A landscape with many peaks, sampled at points; each row gives a point and its height.
From any point a climber takes the steepest step (rise divided by distance) to one of its 6 nearest points. It stops when none of these is higher. Distance is the straight distance between rows; heights are no part of it.
(38) height 525: [158  94 113  94 124 141 120 150 136 101 130 119 113 132  95]
(274) height 281: [ 87 115 144 154 115 117 133 122 129 119 126 122 131 145 140]
(39) height 491: [110 152 116 105 137 117 148 119 107 117 131 140  81 124 124]
(521) height 403: [166 167  55 135 204 179 154 147 137 202  74 154 141 100 121]
(28) height 239: [ 82 135 113 155 142 153 143 137 124 146 109 123 126 143 150]
(303) height 618: [ 59 161 116 166 147 148 157 130 115 160 112 128 115 142 162]
(459) height 287: [113 106 105 150 126 167 125 158 138 138 106 113 146 140 132]
(9) height 524: [191  99 111  56 104 130  96 146 134  81 151 140 105 108  91]
(478) height 413: [174 114 172  80  75  92  56 121 148  67 183 143 122 128 131]
(144) height 391: [109 175 105 125 157 126 168 119 106 144 122 144  80 119 128]
(500) height 198: [110 153  81 141 163 189 143 167 128 187  87 123 139 121 147]
(121) height 431: [158  77 144 136 111 135 101 137 146 103 134  93 173 148 101]
(12) height 661: [157  87 144 114 113 130  98 142 142  94 139 106 143 145  99]
(218) height 61: [ 82 167 106 157 156 161 160 138 118 170 104 132 115 132 156]
(185) height 667: [112 128  95 143 145 170 145 155 134 153 101 118 125 134 136]
(517) height 467: [143 120  91 117 149 157 151 150 132 138 108 126 107 124 111]
(70) height 416: [139 108 150  94 102 106  95 135 125  88 152 134 106 132 113]
(631) height 216: [ 92 107 170 159 102  88 125 107 116 120 137 122 146 141 140]
(578) height 143: [ 88 114 122 166 119 151 127 139 138 141 112 116 156 142 142]
(82) height 398: [ 80 160 134 122 135 101 146 113 103 119 134 141  72 125 141]
(65) height 625: [143 193  78 140 197 137 168  96 125 174 103 166 101  99 102]
(236) height 409: [151  82 120 134 118 157 112 154 143 111 120 104 150 145 102]
(544) height 230: [ 58 130 150 165 124 106 144 111 116 130 125 130 121 147 156]
(203) height 311: [ 90 148 160 103 108  84 115 113 109  92 149 152  77 124 152]
(341) height 557: [143 131 105  84 128 122 136 125 115 106 138 140  83 110 108]
(553) height 405: [162 117  74 115 154 169 151 157 142 140 103 124 119 121 102]
(135) height 407: [118 102 128 131 126 134 126 136 132 112 127 112 128 147 115]
(34) height 353: [ 63 159 148 131 130  95 143 107  99 120 135 140  80 138 154]
(198) height 259: [138 104 187 125  98  74  98 109 127  96 160 125 150 135 127]
(409) height 222: [142 129  64 122 166 204 134 187 139 187  79 120 160 109 140]
(193) height 463: [177 103 149  69  94 110  69 139 140  75 168 135 117 129 105]
(680) height 492: [191  93 151  70  91 118  68 140 148  74 166 124 127 133  96]
(531) height 532: [163 159  67 117 180 142 169 123 135 150 105 150 107  99  98]
(290) height 533: [189  75 147  93 107 133  83 146 146  84 155 101 149 145  79]
(546) height 206: [ 77 174 119 146 155 128 169 118 107 151 116 134  82 139 146]
(448) height 414: [131 174  81 144 178 153 171 128 121 173  99 150 104 116 126]
(117) height 440: [179  70 135 132 109 159  93 148 156 103 130  83 187 150  89]
(8) height 615: [165 114  95  79 130 136 134 140 125 102 132 136  95 111  94]
(682) height 658: [ 88 198 117 142 161 115 171 102  97 153 123 150  65 121 137]
(622) height 39: [ 42 169 113 172 145 158 145 136 124 184 101 130 136 136 180]
(503) height 209: [108 112 197 144  95  66 112  96 113 111 149 134 146 131 147]
(150) height 468: [154 165  69 133 185 168 169 136 134 174  91 149 122 109 118]
(171) height 170: [108 101 174 173  84 102 127  93 120 135 137 108 177 136 142]
(362) height 523: [183 130  64  82 157 139 155 125 135 117 122 145 106  94  83]
(560) height 193: [152 103 211 147  77  70 120  85 113 124 161 104 183 123 147]
(412) height 131: [ 50 133 133 180 116 132 137 117 126 155 115 125 152 140 167]
(494) height 284: [125 119  81 137 145 187 132 175 140 161  91 116 151 121 136]
(550) height 215: [176  97 199 140  81  80 122  93 115 122 168  95 201 126 141]
(225) height 323: [140 133 205 103  67  63  65  98 148  81 178 161 114 119 170]
(673) height 318: [173 109 202 109  85  71  82 109 136  89 174 125 161 133 129]
(636) height 352: [133  87 136 144 113 141 112 141 142 115 128 104 153 148 112]
(254) height 218: [184  80 179 135  90  97 108 107 129 107 163  87 209 139 115]
(107) height 349: [129 129 181  95  81  78  78 113 136  81 165 155 101 128 149]
(430) height 505: [178 157  53 121 198 155 165 129 150 161  94 156 125  96  95]
(311) height 127: [ 54 190 125 171 158 136 166 117 106 165 115 140  97 142 170]
(486) height 499: [133 167  86 116 164 134 167 119 118 144 118 147  87 108 111]
(605) height 171: [134  93 167 160  95 106 114 105 131 118 137 100 190 137 125]
(199) height 659: [ 68 165  96 152 158 185 136 157 127 193  92 124 145 121 168]
(519) height 253: [150 119 222 126  78  50  94  89 127 100 169 135 155 119 155]

For each start below, name the point where the climber stops.
(39) => (8)
(521) => (65)
(519) => (12)
(500) => (185)

Call two points neighbours if one is among the 6 nearest of the other. Go from one point of each pair to the other, from neighbour to neighbour, staying as high as possible. Name the lowest point that can't be avoided.
(65), (185) => (517)
(8), (65) => (362)
(8), (12) => (38)
